The views of a scene show one set of named points, each view turned or mirrored, and shifted as a whole, with a little noise and some points left out.

Scene 1
View 1
J_183: [ -4  -9  18   2   4 -16  12  21]
J_562: [-19  -5   0   5   4  -2   3   5]
J_587: [-9 -7 11  0  9 -8 12  8]
J_405: [ -8  -7  12   7  -1 -15   5  19]
J_573: [  1  -6  15   4  -2 -18   7   3]
J_935: [-22   6  15  -3  13  -1  13  10]
J_926: [-12  -4   6   1   5  -5   8   1]
J_652: [-10 -11   3   2   7  -5   9   5]
J_603: [-21   0   8   1  10  -1   9  11]
J_990: [-26  -3 -10   9   1   4  -4  -2]
J_115: [-19   1  14   3   7  -7   9  22]
J_546: [-21  14  19   1   6  -6   9  11]
J_834: [-24  -2   9  -1  14   1  11  19]
View 2
J_935: [-1 -7 -6 -9  5  6 16 22]
J_834: [ -8   0  -7 -13   9   4   9  22]
J_562: [-16   3  -3 -19  -3  -4  14  13]
J_546: [ 0 -5 -6 -4  3 -2 25 25]
J_603: [-10  -1  -5 -15   4   0  13  19]
J_587: [-12   4   3 -10  -1  11  16  14]
J_183: [-14  17   6   6   8  11  21  24]
J_990: [-18   0  -7 -29  -9 -16  13   9]
J_573: [-15   9  12  -1 -10   8  28  10]
J_652: [-18   5   3 -16  -4   6  14   9]
J_405: [-16  12   3  -4   3   4  17  19]
View 3
J_562: [  8   4   2 -17   3   0   5  -2]
J_546: [-17   2   1 -29  -6  -4   4  -4]
J_834: [ -4  17   0 -18  -7  -6  -1   0]
J_990: [ 20   6  -2 -22   9   4  12  -8]
J_183: [-11  -5  10  -5  -9  -5 -12   1]
J_652: [  7   0   6 -11   4   0  -2   6]
J_926: [  2  -2   5 -17   4   0   2   5]
J_603: [ -1   9   0 -20  -1  -3   2   1]
J_573: [ -6 -18  11 -11   2   2  -7   2]
J_405: [-4  0  8 -9 -6 -3 -7 -4]
J_935: [-15  11   1 -27  -3  -6   1  12]
J_115: [ -9   9   2 -16  -9  -5  -3  -6]
J_587: [ -3  -1   6 -13   0  -3  -5   8]
View 4
J_926: [ 1 15 11  9 -7 -4 -1  0]
J_834: [  5   8   3   8 -17  -7 -16  11]
J_603: [  2  12   8  12 -14  -8 -11   8]
J_990: [ -5  26   6  24  -1 -15   3  17]
J_573: [  4  16   7   3  -7  -4   3 -20]
J_935: [  5  10  13  11 -17  -3 -20   4]
J_562: [  0  18   6  14  -7 -10  -2   8]
J_405: [  5  12  -3   3 -14  -9  -5  -7]
J_546: [  6  17  12  16 -18  -6 -23  -5]
J_652: [ 0 11  6  5 -7 -5  4  4]
J_115: [  6  12  -2   8 -19 -10 -17   0]
J_183: [  7   7  -3  -3 -16  -5  -7 -14]
View 5
J_183: [ -3  21  -7   8  -8  18  13 -11]
J_405: [-1 17 -7 12 -8  9  8 -9]
J_562: [ -2   9  -4  22 -11  -3  -4  -7]
J_587: [ -6  14   0  19 -11  11   4 -14]
J_990: [ -1   2  -5  26 -12 -15 -13  -2]
J_115: [  4  28  -3  16 -14   5   6  -9]
J_652: [ -5   7  -2  21  -8   6   1 -13]
J_935: [ -1  27   6  25 -21   7   0 -10]
J_926: [ -8   8  -2  22 -13   7  -3  -9]
J_573: [-15   9 -11  10  -9  20   3  -5]
J_834: [  5  24   4  23 -14   0   4 -14]

Which points are out of place in each view (at most two, in the order of its rows)? Write - if all are in place.
view 1 | J_405
view 2 | J_183
view 3 | J_935
view 4 | -
view 5 | -
